Points on a hilly landscape, in no order, each with its height.
A ball rolls from a point to the lowest of its 2 nearest points, and stops where none of them is lower. Distance is the straight distance between rows; heights are no part of it.
Q_717 height 129: [-16   0  -6   5 -26  -3  22   3 -20  -6 -13   9  10 -17  16  -7  11  -7
  10 -10  -8 -16   6 -11   4  -4   6   3 -36  16]
Q_74 height 244: [ -3   0  -7   6   9   8  -3   0   6  -4  18   7 -11  28  -1 -18  -5   5
 -16 -18  17  -7   0  13   8  25  -5  -7  -4   1]
Q_707 height 500: [ 16  -9 -10  -3  13  -9   1  -5  20   4  16   5   6   0   3  -1  -7 -24
 -10  11   8   8  13  -2  -2   5  -3   5  11  18]
Q_607 height 231: [-10   3  -4   8 -20   4  25   7 -14  -8   2  10   8   0   6  -4  14   5
  10  -7 -10  -7  19  -1  -5  -4   7  10 -30  23]
Q_109 height 578: [-11  27 -19   0   2 -11  28  16 -26  20  -1   6  -7  -9   0   1   4  -9
  13  17  14 -21   3  20  10  -4   6   0  -1  -7]
Q_893 height 528: [  5  -8 -23  -5   8  -7   6   5   5  10  18  17   2   2   4 -13   2 -21
 -10   7   7   2  16   5  -3  19   1   3   4  19]
Q_832 height 262: [  0   6  -3   0 -10   2   3   9 -29 -14  -5  -9   6 -10   8   1  10   1
   2   3  20  -7  -4   2   8 -14   9  -3   0  -8]
Q_19 height 153: [  5   2  -9  -2   8 -22   7  -3   7  18 -14 -14  -1 -17  11   0 -19  -4
  15   2   1 -15   4   0 -13  -3   0   5 -25  -6]
Q_608 height 337: [ -4 -17  11   8  -9   4  -6  -7  30 -11  -5  18  -1  17   8 -21   9   5
  -8  -1   4   9  -8  -4  29  15  -7  10  16  20]
Q_927 height 409: [  1   4   4  -5  10   9 -14  -2  27   4   7  -1  -9  -2   3   6 -15  15
 -10  13   4  -2 -10  -6  -2  -7 -10 -10  15 -10]
Q_940 height 645: [  7  12  -2   5   7 -22   9   1  -7  16  -5  -6  -7  12 -16  -1  -5  -4
  10  16  16  -4   9  15   7   7   1  11  10  -4]
Q_114 height 186: [ -2 -22 -27   2  16   8  -1   7  28  -9  12   1  10  10  21 -25 -13   0
  -9 -15   1  -2  -7  -3  10  36 -23   4 -22  -3]
Q_97 height 768: [ 13  -6   2  -3   3  33 -19  -5  -5  -6   9 -11   8   6  -2  16   6  16
 -13 -10 -21  17 -14  -4 -19  -8  -6  -8  -6 -15]
Q_164 height 507: [ -4  22  -8   2  -6 -17  29   7 -12  22  -5   0  13  -4  -3  13   3 -17
  10  18  -3  -9  20   1  -1 -17   8   8   5   6]
Q_110 height 167: [ -9 -11   0  -5   3   2 -11  -5  -1  -4   6  -6  -3  18 -15 -19   1   7
  -1 -20  10  -9  -3  11  15  23  10  -7   8 -13]
Q_175 height 447: [ 11  10  -8  -1   0  10 -15   9 -16  -4  10  -6   0   9 -12  22  19   6
  -4   5  14  10  -4   5 -10 -21   8  -6  36 -18]
Q_922 height 549: [  3   0  24  -4  12  -4  -3  -9  11   0  -6  26  -6 -24   0   4 -16 -32
 -13  -3 -22  16  11  -2  15  11  -6 -14  -1  11]
Q_156 height 551: [-18  12 -30  -1   3  -2  20  14 -22  14  16   5   0  -5  13  -6  12   5
   8  12   9 -19   5  10   2   9   4  13  -4  -4]
Q_542 height 369: [ 23 -16 -16   8  13 -15  -7  -6  12   7 -19  -1   0  -4 -10 -18  -9 -21
   3 -29  -6 -19  -4   0 -15  16 -11  -6 -41  10]
Q_622 height 353: [ 12   2   8   0 -17  17  13  -5 -14  -5  -2  -7  12  -4 -19   8   8  12
   9  -3 -17  -4   7   5 -11 -36   6  -2 -11  -5]
Q_968 height 225: [ 11 -10 -26  -2  12 -12   2  -6 -32   0 -12 -15  19  -1  14 -16   1 -10
   9  -5  14  -1  -5  22   4  16   6  11  -5 -18]
Q_437 height 543: [ -1  17  10  10 -15 -25   1   4  -6  21  -9   7  -6  15  -4   8   2   7
   1  10  15  -5  12 -27  -9   3  10  -3   2  10]
Q_304 height 467: [  2  11   0  -6   6   2 -13   5 -19   0   6   2  -6   6  -1  15  11  -9
  -7  -5   7   9   3   7  -7   1  16  -7  23  -8]
Q_962 height 817: [ -5  -2  26  -1 -11  18   0 -10  10  -5   1  24  -5 -10 -12 -10  -3  -7
 -10   7 -28  10   4  11  13 -12 -15 -16  13   0]
Q_231 height 801: [  1   0  17  -8  -2  35  -9 -13  16   1  17  23  -1 -12  -3  -3   1   5
 -13   6 -29  23  -9   7  -1  -8 -21 -16  13  -6]
Q_469 height 177: [  9   1  -6   4  -8 -10  15   1  -6  -4 -17 -17   9 -15   8   7  -8  14
  18  10  14 -11  -8 -13 -10 -25  -3  13 -28  -2]
Q_549 height 448: [ -1  -2 -18   0 -14  -3  -2   5  -8  -2   3 -23   3  -3   1  -7  -2   8
   0  -1  21 -24 -16 -18 -16  -5   7  -9 -17  -7]
Q_822 height 825: [  2  -9  14   9 -16  32   9   0  15  -3   7   1  -4  -3  -9  -4   0   6
 -11  -3 -20   6  -3 -13 -12 -13  -8  -2 -20  12]
Q_65 height 651: [ -5   8  14  16  -6   5   9   6  27 -10  -7  16 -20   2  20   4 -12  21
  -8  21  -4  14  -6  -9  -2  -5 -21   7   1  21]
Q_8 height 424: [ 11  -2  28  -8  -5  10  -8 -14  10  16  -5   1  -2  -2 -25   0 -13   3
   1  -3 -31   5   5   0  -7 -15  -7 -13  -5  -9]
Q_68 height 401: [ 15 -25   4   6  13   7   3 -11  35  -2   0   1  -2 -10  -5 -13 -25 -14
  -6  -5  -7   2  -4 -11   0   4 -15  -4 -21   8]
Q_255 height 253: [ 14   1   7  -1   0 -17  11  -2  19   9 -16  -9  -7 -11  -2  -6 -29  -3
   1  14   2  -8   3  -3  -5  -8 -10  -4 -15  -3]
Q_955 height 580: [ -7   2  22   2 -10  -1  15  -3   3 -10 -12   9   2  -7   3   4  -2   1
  -2  13 -22  10  12   4  12 -11 -12   9   8  14]
Q_970 height 286: [-24  -9  14   1 -17  12   2   6   0 -19  -3   3  -5  -1   2 -17   9  14
   3   2  -2  -2 -10   1  25   4   1  -1   2  -1]
Q_935 height 501: [ 11  -2  -1 -15   1   8  -9   2  -4  -3  -3 -14   5  -8 -19   7  -1  10
   5  10   0   0  -8  13  -4 -26  -4  -1  16 -35]
Q_683 height 479: [ -7   3  11   2   6  10  -9 -11  27 -10  17  21 -19   4  17  -5   4  15
 -12  -2 -11  15 -33  11   9 -15 -20  -5  30   9]
Q_734 height 80: [-13   1   8  -2   4  19 -12   0 -11 -11   7  -7  -5  11 -11   0   7  24
  -3 -16  -4  -3  -8  13   7   7   3 -10   8 -24]
Q_122 height 711: [  5  -9   8  -1   5  -2 -11 -10  -7  -5 -17  -6   4   9   3   4   1   2
   7 -19 -19  14   4   4   6  16   9  10 -20   1]
Q_531 height 329: [ -4   1  12 -12 -10 -12  -1   2 -10  -2 -19  -9   0 -28  -6 -10  -9 -15
   7  -1  -7 -12   1   8  17  -6   6 -15   3 -18]
Q_380 height 322: [ -3 -19 -24 -18   0 -10  -5  -7  13   7  13  -8  15 -26   6  -2  -5 -26
   3   5   4 -10  -6 -14  -6   1   9  -5  13  -2]
Q_728 height 681: [  2   8  -9   1   0  17  15  10  -1  -8  23   4  -9   3 -16  -8  -2 -17
 -17  -6   9  -3   9  24  -3  -6   2 -12   9  10]
Q_197 height 257: [-21  21   6   1  -6  -4  17  11 -13   7   5  -4  -6   0 -13   7   6  22
  23   5   7 -18  11  -3  -2 -13   6   8 -13  -7]
Q_698 height 601: [  5  29 -18   6   9  -8  16  11 -30  15  -3   2  -8   1  -6  13  10  -1
  20  11  21  -8  -6  25   7 -10   9   5   6 -17]
Q_441 height 216: [-22  -1  14  -1  -8   4   3   5  -9  -9  -4   5  -8  -3  -2  -7   7   9
   9 -15 -16   0   9   8  17  13   8   0 -16   2]
Q_322 height 451: [ -8  11  11  -2 -27  12   0  16 -16 -12  -9   5   4 -25  -6   9   8  18
  -1  12  -2  -4  -5 -11  -2 -32  -2 -13   3 -21]
Q_223 height 730: [  0  -3  15  -5   9  16 -18  -9 -17  -6 -13  -8   1   1   5  17   3  21
   3 -16 -26  19  -5   4   3   6   3   3 -13 -19]
Q_199 height 690: [-10  16  18   0 -13 -24   9   4 -22   6 -22  -1  10  -5  -1  11   3   2
  12   1  -5  -4  12 -15   6  -6   9   0  -3  -1]
Q_386 height 345: [ 24   4   8  -8  15 -12 -12  -4  -4   3 -20  -8  -8 -12   9   1 -17 -16
  -6   7   8  13  -2  11   4   5   1  -7   0  -3]
Q_45 height 616: [  5   2  20   4 -20   2  -2   3 -22 -13  -6  -6   7   9 -25  -5  17   9
   3  -1   8   0   3   2   5 -14   8  -5  16  -8]
Q_916 height 199: [ 15  -3 -21  -7   4  -4   6  -1 -35  -7  -7 -11  18  -3   8  -8   9 -25
   3  -3  16   3   0  26   5   3  11   5   4  -7]
Q_668 height 410: [ 16 -11 -24   3  17 -14 -15 -12   7  15  -6   4  -4 -12   3 -11 -10 -24
  -8 -22  -5 -16  -4  -8 -27  19  -5 -13 -38  10]
Q_643 height 504: [-11   8   7  -8   9  -3 -14  -2   6   9   9  24 -11  -8  12   7  -2 -21
 -11  -3  -5  12  15  -4   6  19   6 -10  18  13]
Q_967 height 847: [  5 -11  16  11 -23  31   5   1  15  -8   4  10  -5   5  -7 -17  -2   9
 -13  10 -10  10 -14  -5  -3 -12 -14  -2   3  10]
Q_631 height 209: [ -1  -6 -41   0  19   2   6   4  -8   2  20 -11  10   5  21 -14 -12  -5
  -9  -3   8  -9   0  11  -9  22 -11   0  -6  -5]
Q_268 height 753: [ -6 -16  -9  -1   2  13   1  -3  16 -16   2  -8   5   0  20  -3  -6   9
  -3  -2  -2   6 -10  -3   2  13  -8  11 -10   6]
Q_899 height 334: [ -6   5   7  -8   4  -4   0   0  -2   2   7   2  -2  -2 -25   8   7 -15
   2   7  -5   0   8  27  14 -13   2   1  40  -6]
Q_472 height 773: [ -7 -22  -2  -2   0  20 -11  -7  18  -4   6  -5   2   2   5   1  -2  -2
  -1 -16 -15   8  -9 -11   1  11   2  -2 -15   8]
Q_548 height 370: [ 24   1   1   0   0 -16  -2  -5 -14  -8 -21  -8   6  -3  16  -2  -7 -19
  -3  10  14   9   0   7   8   4   5   7   0   7]
Q_924 height 562: [  4 -11  14   1 -14  13 -15   1   4  -6  -6  -7  15  10  -8  11  15  29
   4   9  -3  18 -14 -17  -4 -13   0   9  16 -14]
Q_906 height 320: [ 10   2  -1 -11  24  -6 -10  -6   1  -3 -17 -15  -1 -19  21   5 -20  -6
   4   8  -2   9  -7  17   5   4  -6  -3  11 -17]
Q_688 height 453: [ -7   5  -1  -3   5   4  -4   6  22   3  11   3 -12   3  16   9  -1  11
  -8  12   9   4  -3 -11  -9   0  -4  -3  15  11]
Q_403 height 600: [  9 -10   1   9  14  13  -6  -6  15 -12   7  14   0  15   6  -4   0  -7
 -15 -20  -4  24   5   2   7  26  -3  -1  -2  19]
Q_912 height 491: [-13  10 -19  -1  12   4  -2   9  -3   8  17  -1  -5  11  23   9   2  11
  -4   6   6  -4   5  -4 -15  17   0  -1  -1   5]
Q_243 height 208: [ 25 -23 -10  -1  -4   4 -16 -16 -11 -14  -5 -24  18   8  -6  -6   4 -16
 -11 -12   4   3 -15  -3  -8  -2   8  -2  -2  -5]
Q_443 height 72: [  7  -2 -15  -3  10 -14   3  -8  -7   6 -20 -22   8 -14  17   4  -3   3
  18  -6   3 -11  -8   2 -14  -5   0   8 -30  -8]
Q_372 height 530: [ -4   1 -11   1  -4   0   1   0   5  11   7   5   4 -11  17  10   6 -13
  -2   0  -9   3  16 -14 -17   9   9   3  -9  20]
Q_343 height 254: [ 26 -27 -10   0  -8 -10 -21 -18   3  -3 -13 -10  10   4  -4 -12   2 -29
  -5 -17  -2  -4 -11  -8  -6  10   5  -2 -17  13]
Q_70 height 573: [  8 -10  11   0  14   2  -4  -7  14  -7  -3  17   0  -9   6   1  -6 -23
  -7 -11 -23  24  10   0  13  20  -3   1  -7  18]
Q_325 height 293: [  5   6  -2  -7  13  -5   3  -6  -4  -1   3  -2  -9  -1 -10   9   2  -8
   3  10   4  10  -4  36  11 -12  -4  18  34 -12]
Q_341 height 531: [ 14 -10  16 -10  -5   2  -9 -10   3  -6  -9  -6  11   4 -14  -1   1  13
   3  15  -6  10  -5   3   6 -16  -3   8  17 -15]
Q_69 height 331: [ 20 -27  -6  -1  16  -2  -4 -13  30   3  12   1   8 -15 -17 -19 -18 -32
  -3 -14  -7  -8   1  -9  -8   1  -7 -11 -12   4]
Q_497 height 677: [  1  12  -6  -5  10 -18   5  -2 -38  14 -12  -4   8   4  -6   4  11   1
  20  -7   7  -6  10  15  11   9  17   6  -6 -17]
Q_947 height 731: [ -9  -8  -4   3  -3  -3   9   3  13 -13  -1  -8   0   6  13 -13  -9  14
   6  12  11  -1  -4  -1   9   4  -5  16 -12   7]
Q_242 height 407: [-17   9  20  -1 -20   7  -1   9   3  -1   0   6  -6  -7 -10   7   5  33
   4   9  -8  -8  -4 -14  -1 -20  -3  -5   4 -22]
Q_851 height 502: [-13  22  11  16  -9 -13  24   7  -7  -6  -1  18   2   8   0   4  16  -3
   6  12  -8   4  15  13   3 -13  -2  13  19  22]
Q_473 height 368: [  4  -5  16 -12  -3  -8  -7 -10   5   7 -18  -4   0 -22  -8   2 -20 -11
  -1  -1 -23  -3   0  -5   3  -8  -1 -13   0 -10]
Q_4 height 340: [-27  11   7   1  -4  -3  -3  13  -8   1   8  -3  -9   0  -6  11   8  41
  22   6  12 -12  -1  -8   3 -10   1   2   0 -23]
Q_988 height 279: [  1  -1   7   3 -23  -2   8  -2 -11   2  -3  -3  10   3 -15   8  15  -9
   7  -7 -12  -6  12  -8 -10 -20  11   0  -5  11]
Q_186 height 630: [  3   4  13  22 -18  -6  12   5  -2   0   3   9  -4  27 -15 -13  11   4
  -1  -3   8   0  18 -13  -6   6   7   6  -5  24]
Q_5 height 646: [ -7   5  14  11 -20   4  -3   5  -4   4 -15   4   6  -5   6  25   9  10
   5  -9 -22  10  -2 -37 -19  -3   9   3 -13   9]
Q_902 height 452: [ 14  -7  -3  -1  21   6 -19 -15  16  11   2 -13  -2  -2  11  18 -16  -2
 -12  -7  -9   9 -10 -19 -21   8  -1  -5 -19   1]
Q_344 height 93: [ -4 -23 -13   3   5  17   0   4  35 -14  18  10   7  12   8 -25  -6  -4
 -14 -23   1   0  -5  -8  16  29 -17   4 -13  11]
Q_492 height 480: [  3   5 -14  -2  -6 -14  -6   4 -13  16  -6  -8  -6   1  14  -6  -2   0
  -7   5  22 -15  -6 -17 -12  12   7 -10 -18  -1]
Q_992 height 221: [  1   0  -7  -7 -10   0  -1   0 -18  -4  -3 -12  11  -4  -6   2  13  -6
   5  -6   2  -7   2  -4  -6  -7  17   3  -7   0]
Q_116 height 524: [  2  -2  11   7  18  28 -13  -5  31  -3   8   6  -6   4  17   6 -11  15
 -20   0 -12  23 -13 -13  -1  11 -15  -9   4   5]
Q_852 height 450: [  7 -11 -18   5   9  -4 -10 -11  20  16   7  10  -8  -7   1   4  -9 -18
  -6 -16  -5 -13  -2 -27 -23  16  -2  -9 -37  20]
Q_436 height 241: [ -1 -20 -41  -5  19   2  -5   4  10  -6  20   2  15   2  25 -24 -16 -12
 -12  -8   6  -5  -2  -1   3  36 -19  -1  -9  -1]
Q_218 height 695: [-12  24   8  -6  -5 -14   7   6 -41  12 -14   9   3  -5   1   7  14   3
  22 -10   2  -9  16   1   6   1  20  -6 -14  -7]
Q_254 height 513: [ -9  -6   0   0  22  24 -10 -11  29 -16  23  10  -6  -6  21   1  -9  10
 -17   0 -12  14 -17   7  11   3 -21  -4  16   6]
Q_587 height 618: [  0  10  31  21 -14  -4  14   6   7 -10 -15  16 -16   5   7   0  -8   5
  -9  18  -6   9   2  -4   4  -8 -16  -1  -2  22]
Q_263 height 154: [  4  -4 -28  -5  20  -2   5   4   1   9  11 -11  -2  -5   0 -10 -15 -19
  -1  -2  12  -5   2  26  -3  11  -2  -6   4  -9]
Q_251 height 675: [  3   2   7   5   9 -14   6  -4   7  -1  -3   1 -13  19 -11 -13  -6  12
   6   1  12  -2   7  18  13   8  -3   9   5   1]
Q_179 height 492: [ -5  -6 -15   7  -2   2  -5  -6  13  14   2   9  -2  -5  11  12   1 -11
  -5 -16 -19  -1   6 -32 -26  16   7   0 -31  32]
Q_287 height 509: [ 10  16  -1   4  -4 -33   2   5 -11  17 -11  -4  -7   7   8   3  -7   4
   4  19  28  -7   3 -21  -8   0   4   2  -7   2]
Q_7 height 619: [  8  25  -6   5   8 -15  14   9 -14  13  -5  -4 -19   5 -11  15   0  -4
  10  21  19  -4  -4  21   2 -15   0   3  15 -12]
Q_106 height 670: [-10   6  16   4 -14 -19  -2  -6 -13   8 -23   2   7   0   7  17   7   3
  11  -6 -10   5  12 -27  -4   5  14   7 -14   9]
Q_413 height 582: [  0   8  21  12 -20 -11   6   3  11  10  -6   9  -2  10 -10   3   2  -2
  -7   9  -1  -2  13 -26 -12  -2   9  -9   9  22]
Q_388 height 628: [ 13 -15   2   5  10  19   2  -3  20 -14  11   6  -3  11 -14 -10 -10  -4
 -15 -21  -8  11   4  11   7  10  -7   2  -9   9]
Q_480 height 441: [ -8  10  12  12   4  -6 -15  -5  31  -2  14  22 -16  19  19  -3   8  14
  -6   3   6   7 -22  -5   1  -8  -9   1  38  16]
Q_505 height 755: [  7   7   9  -7   2  31 -19   4  -7  -1  -2   1   0 -17  11  24   3   5
 -14   0 -25  22 -10  -9 -15 -12  -2 -16  -1 -14]
Q_288 height 449: [-23   7  10  -4  -1   1  16   4  31   3  16  15 -11  -2  -9  -3  -5   5
  -1   9  -9 -13  12   5   7  -9  -9   1  16   8]
Q_790 height 319: [  7  13  -4   7  -1  -5  -1  10   9  -1   9  -5 -14  18  -3   5   3  12
 -11  23  37  -3 -16  -5 -12 -18  -7   0  20   2]
Q_18 height 483: [ -6  10  -8  -8  16  -2 -14   3  -3  12  15  11  -7  -3   4  13  11 -17
  -8   6   3   6   7   9  -2  10   9  -7  32   2]
Q_500 height 553: [ -2  -4 -34  -5  25  -8   1  12   5  20  25  19  -6   7   8 -23  -5 -14
  -8   9   8 -10   3  11   3  27  -6   2  11   1]
Q_907 height 456: [ 12  -9  -4 -10   9  -8   4  -7  10  11   9  -7   8   1 -14   1  -3 -16
   6   2  -3   4  22   9  -3  -1   6  15  11   6]
Q_260 height 659: [  5  15   5  -7  10  -9  14   2 -29   7 -13  -9   9   2 -17  15   8   0
  25  -3   2  -4  12  19   9 -14  14  12  -2 -19]
Q_664 height 591: [  0  -2  19   9 -11  13 -17   2   4   1  -6   1  11  11  -7  14  10  43
  12   0 -13  16  -8 -30 -14 -10   1  10   0 -15]
Q_408 height 165: [ 14 -19 -24  -8  -1   5  -4  -6 -18 -15  -3 -14  19  -5  -1 -13  11 -29
  -1 -19   1  -2  -3  15  -1   3  14  -1  -2  -4]
Q_124 height 259: [ -2   0  -1   8 -12   3   8   5  -4 -11  -8 -18   4  -8   6  -2  -5  32
  12   7  16 -10 -18 -18  -8 -17  -7  10 -32  -3]
Q_77 height 201: [-17   0   4   2 -37  -4   8   4 -30 -14 -15   0  17 -14  10  -5  15  -6
   8  -3   2  -9  -4 -21  10  -3  12  -5 -15  11]
Q_545 height 489: [  0  -4   5   1  22  16 -11  -6  27   6   9   5  -5  -2  17  17 -12   3
 -11  -2 -16  19   1 -21 -12  16  -4  -4  -4  11]
Q_80 height 408: [  4 -19 -14 -13   1 -15  12  -7  10  10   3  -9  20 -12 -15  -6  -2 -35
  11  10  -4  -8  15   6   4  -7   5   8  14   3]
Q_167 height 376: [ -4  -3   7 -10  -3   4  -5  -1   1  -2  12   1   3  11 -24   2  17  -3
   6  -1  -3   2   9  11   4  -2  10   8  38  -6]
Q_944 height 660: [  8   2   7   0   3  13   7  -3   4  -8   9   8  -7   2 -14  -5  -1 -15
 -15  -9  -8   8  14  22  -2  -5  -5  -5   3  12]
Q_82 height 238: [ -5 -21   5   6  -9   8   7   6  30  -7   1  19  -3  13  -3 -23   4   5
  -1 -12  -7   0   3 -13  20  22  -9  10 -12  20]
Q_459 height 691: [  0  -8   6   4  -6 -14  -3  -7  -5   7 -17   2   1   5   3   5   9  -6
   7 -12 -17   6   8 -14  -3  13  14  10 -21  14]
Q_743 height 343: [  8   4   9  -6  20  -5  -4  -6  26  17   4   1 -15 -12  -5  -2 -33   0
  -1   8   5  -7  -3  -6  -4  -1  -7 -16   0  -6]
Q_431 height 419: [ 14   2 -15  -2  12  -3 -14  -7  -7   4  -2 -13   4   7  19  20   0  -4
  -6  -8   1   5   0  -9 -20   8   5   2 -12   5]
Q_547 height 152: [-27  11  12  -3  -2  11  -1   9 -22 -13   2   0  -8   0   0   3  14  18
   7 -15 -11   0   5  17  10   2  14  -3  -1 -13]
Q_452 height 592: [ 10  -5  22   7 -15  -9  -8  -5 -17  -8  -9  -9   6  22 -20  -1  10  16
   6  -6   7   5  -2  -9   6   0  12   6   4  -3]
Q_596 height 252: [ -1   2  -6 -10  23   6 -10  -5  -5  -4  14  -8  -3  16 -11  15   4   5
  -2  -8   4  10  -4  33   4   1   1   4  30 -18]
Q_456 height 418: [  0   6   9  -4  -6   3 -11   5   1   1   9   6   1   9 -21   8  16  13
   0  12   4   3  -4   0  -3 -20   4   0  41 -17]
Q_401 height 399: [ -5  10   1   2  -3  -6  30   3 -15  -7  -9   0   0   0  -7  -5   2  -3
  10   1   1  -7  13  23  15 -13  -3  14 -11   6]
Q_904 height 397: [ 16   5  -6   5   1  -1  -5   3 -12  -3  -9  -9   5   3  21  12   6  -5
 -10   6  11  14  -2  -9 -12   1   4   2  -5  10]
Q_890 height 341: [-13 -13 -11   3  -4   7   5  -1  -1 -14   1 -23   5  -2  -1  -8  -1  24
  15  -9   0 -18 -20   0  -5  -9  -4   8 -33 -10]
Q_891 height 350: [ -6   5   4  10  -2   8 -19  10  11  -7   7  -2  -7  16   4  11   3  32
 -10   8  24  -4 -19 -25  -8 -10  -3 -12  17 -15]
Q_207 height 403: [ -3 -23  -9   2 -13  -3  -4  -6   6  -6  -8 -21   3  -4   0 -13  -4   6
   8  -7   5 -26 -20 -17  -9  -3   3  -2 -26  -5]
Q_467 height 308: [ 25 -17  -5   9  -6 -17  -9 -11   1   5 -29   5   7   4 -12 -13   1 -28
  -3 -23  -6 -10   2  -6  -3  11   0   3 -35  19]
Q_188 height 743: [  1   7  23  -5  -2  20 -16   0  -9   0 -12   8  -4  -7   4  17   6  21
   2  -5 -29  23  -6  -2  -7  -5  -4  -7  -3 -21]
Q_560 height 291: [ -3   0  -5 -14  24 -13  -9  -3  -9   7 -14  -9   3 -11  18   5 -11  -5
  12 -10  -3   5   4  16   9  20   7  -3  -3 -17]
Q_981 height 411: [  4   6  17 -12 -11  17   7  -3  -5  -1  -3  -6  -4  -6 -22   1  -3  15
   3  -1 -18  -1   3   9  -9 -24  -7  -5 -12 -21]
Q_196 height 623: [ -7   5   6  11 -10   8 -14   8  -4  -3  -9   0   7  -2  18  28  13  28
   7  -4  -7  13  -7 -34 -20  -2  10   2  -3  -6]
Q_392 height 459: [ -4  -7  -2 -13 -11 -14  13  -7  10   7   0 -10  22 -10 -26   7  -2 -19
   7   9 -19 -13  16  -6  -1 -24   6   2  15   4]
Q_460 height 361: [ -9 -14 -18 -21  -3 -14   4  -4  18  11  17  -5  18 -16  -6  -2  -1 -20
   9  12   7  -9   7  -5   7  -2   7  11  27  -1]
Q_169 height 799: [  6 -24  -2   3  -5  22   4  -8  23  -5   5 -11  -1   2 -12  -3  -3   9
  -4 -10 -19   0  -9  -9 -10  -8  -7   8 -26   8]
Q_635 height 251: [-25   2  18   6 -37  -5   5   8 -15 -18 -12   7   1 -13   4  -8  13   4
   0   8   2  -5 -10 -12  19  -4   5 -11  12   9]
Q_264 height 540: [-11  10  20  11 -11 -12  11   1  -9 -12 -10   9   8   3   5   7  13  13
  13  13  -2  13   8   2   8 -10  -5  26  13  15]
Q_957 height 271: [  4   3 -16  -3   3  -8  -7   7   4   5   7 -12  -3  10   1   6   2  -2
  -6  16  32  -7 -12  -4  -4   1   3  -2  21  -9]
Q_474 height 664: [ -2   6  -2  10 -11  -4  15   9 -14   2  12   4  -4  19 -12 -10  14   7
   2   0  19  -7  11   0  -5   9   9   5  -3  10]
Q_786 height 270: [  8 -23 -24  -4  17  -1  -8 -11  24   4  21  -9  16  -8  -6  -9  -9 -23
  -3  -6   1  -9  -1  -9 -11   5   1  -5  -6   5]
Q_799 height 784: [  3 -10   5  -8  11  44 -17 -11  15  -2  21  -1   7  -1  -3   8  -3   7
 -19  -5 -22  16 -20  -5  -8  -4 -14 -19  10 -14]
Q_111 height 302: [ -8  -1  -6   3  -1   9 -22   3  -5 -19   4 -10   1  15  12   4   4  17
 -12  -1  18  -2 -27  -7   7   1  -7 -12  21 -16]
Q_477 height 265: [-10   7  -9   8  12  -2 -19  -2 -16  -9  11  -9 -11  26   9   2   3  16
 -11 -11  21  -3 -22  16  12  17 -11  -6  15 -18]
Q_493 height 460: [-10  22   5   8   2 -16  30   5 -12  10  -7  11   2   5  -6   9   5  -9
  10  18  -3  -2  18  18  10 -14  -6  17   8  12]
Q_416 height 202: [-26  18  -6  -1   9   0  -3  11 -21  -2  12   3 -16   7   6   6  14  14
   5  -4   8  -5  -1  21   7   7   6  -2  10 -10]
Q_515 height 542: [ -2  18  -3   3 -12 -10  13   6 -19  14  -2   7  12  -6  10  17  10 -18
   0   7  -4  -2  20 -15 -18  -6  12   6   4  17]
Q_639 height 689: [  0  19  -1  10  -5   6  12  13 -22   4  12   7 -18  16  -8  -6   7  -6
 -12 -10  12  -5  16  16  -7   4   9 -12  -3  13]
Q_518 height 205: [  4  -8 -13 -12  28   7 -10  -6   5  -4  13  -6   3  -2   2   2  -7 -18
  -2  -5   4   8   8  24   4  10  -1  -1  19  -7]
Q_521 height 550: [ -9  10 -22   1  22 -11   4   8  22  23  26  23 -23   0   9 -17  -9 -12
  -7  10  18  -9  -1   8   9  14 -12  -3  13  12]
Q_91 height 520: [-17  -4 -21  -8   1   1   7   4  -7   4  16   1   3   4  15  -5   7   8
   7  -1   1  -6   9   4  -4  16   4  12 -13   4]
Q_752 height 706: [  3  -8  -5   5   2 -15   8  -1  -1  -5  -9 -10   3  14   3 -18  -8  14
   8   2  17  -2   0   9  15  17  -1  25 -16  -2]
Q_305 height 669: [ 18   4  -3  -3  20 -22  -2  -5   7  17   0  -3  -9   9 -14  -4 -14 -20
   2   8  22   1   6  14   6  10   2  -2  20  -1]
Q_746 height 258: [  3  -2 -14  -1  16 -21  -5   2 -18   5 -14   2   3   1  16 -18  -7 -13
   4   1  11   5   5  22  10  27   0   8  -6  -9]
Q_99 height 477: [ -2   5  -3 -16 -11   8  -5   8 -10  -5  -5 -11   7 -24  -4  11   3  10
   8   9  -2  -6  -6  -1  -5 -31   3  -5   5 -28]
Q_630 height 512: [-14   8  -3  -2  15  -8  14   6  27  17  20  18 -16  -6  -7 -10 -13 -14
  -1   8   7 -12  11   8   7   4 -10  -4  12  11]
Q_783 height 362: [-21   9   9   0 -15   1  17  11   9   4  13   1  -5   0 -19   2   2   9
   8   4  -5 -16  13  -6   2 -11   6  -1   7   4]
Q_12 height 526: [-11   7  19  -1  -5  -1  -7   0  10   0  -9  22 -11 -21  17   6  -6 -18
 -10   0 -14  11   2  -8  10  12   2 -17   6  13]
Q_501 height 297: [ -6   4   0  -8 -12  -7  10   8 -32 -10 -22 -13   7 -26  -1  -7   2 -11
  12   0   8 -17  -6  12  18 -14   6  -9   1 -20]
Q_487 height 639: [  4  15  13  -3  -3  -1   6   5 -33  -7 -10  -6   9   3 -24   8  14  12
  13  -3   2   1   6  15  11 -24   7   7   7 -17]
Q_37 height 335: [ 22 -12  15   6  -1  -2   9  -6  25   2 -14  -6  -7  -4  -4 -12 -27  -5
  -8  10  -7   6  -1 -11  -1  -8 -17   1 -20  12]
Q_975 height 363: [  7  17  -3   9  -8   2 -12  16   1  -3   1   2 -10   1   8  16   4   9
 -15  17  27   3  -9 -23 -19 -22  -1 -12  15  -6]
Q_300 height 394: [-13  -6  13  13 -10   1  -9  -3  13 -11   1  15  -4  18  14   0  15  19
  -4   2   2  11 -13  -6   6  11  -1   6  28  13]
Q_797 height 328: [ -3   6   2   6  -1   0  26   9  -6  -7  -1   8  -4   2   1  -8  -1   4
  10  -4 -10  -3  23  12   4  -3  -3  15 -25  16]
Q_239 height 835: [  8 -12  17   1  -8  23   2 -10  16  -7  -1  10  -7  -5  -9 -17  -7  -3
 -13   4  -7   6 -10   3  13  -5 -12 -13   1   2]
Q_574 height 236: [ -8  17 -11   5  11   3  -5   8 -30 -11   7  -5 -13  12  13   1   4   7
  -7 -10  16  -1 -15  31   7  13  -3 -10   4 -20]
Q_679 height 560: [ 19  -9  15  -4  -7 -13  -8 -10  -2   1 -14 -15   4  11 -16   2  -4   6
   4  13  14  -1  -2 -10   2 -13   5   5   8 -12]

Two balls start at each pair of points below. Name the first point that both come to, or write never.
Q_902, Q_179: Q_408
Q_372, Q_545: Q_408
Q_639, Q_912: Q_443

For each start below, name the point where the ball stops.
Q_7: Q_443
Q_116: Q_408
Q_500: Q_786

Call two points neighbours if one is among the 2 nearest of the other. Go from one point of each pair to the other, from neighbour to neighbour, staying as low as possible. Name the highest point that can't be avoided.
Q_344, Q_734: Q_515
Q_341, Q_786: Q_500
Q_957, Q_547: Q_975
Q_443, Q_786: Q_68
Q_344, Q_408: Q_116
Q_717, Q_734: Q_970
Q_344, Q_263: Q_436
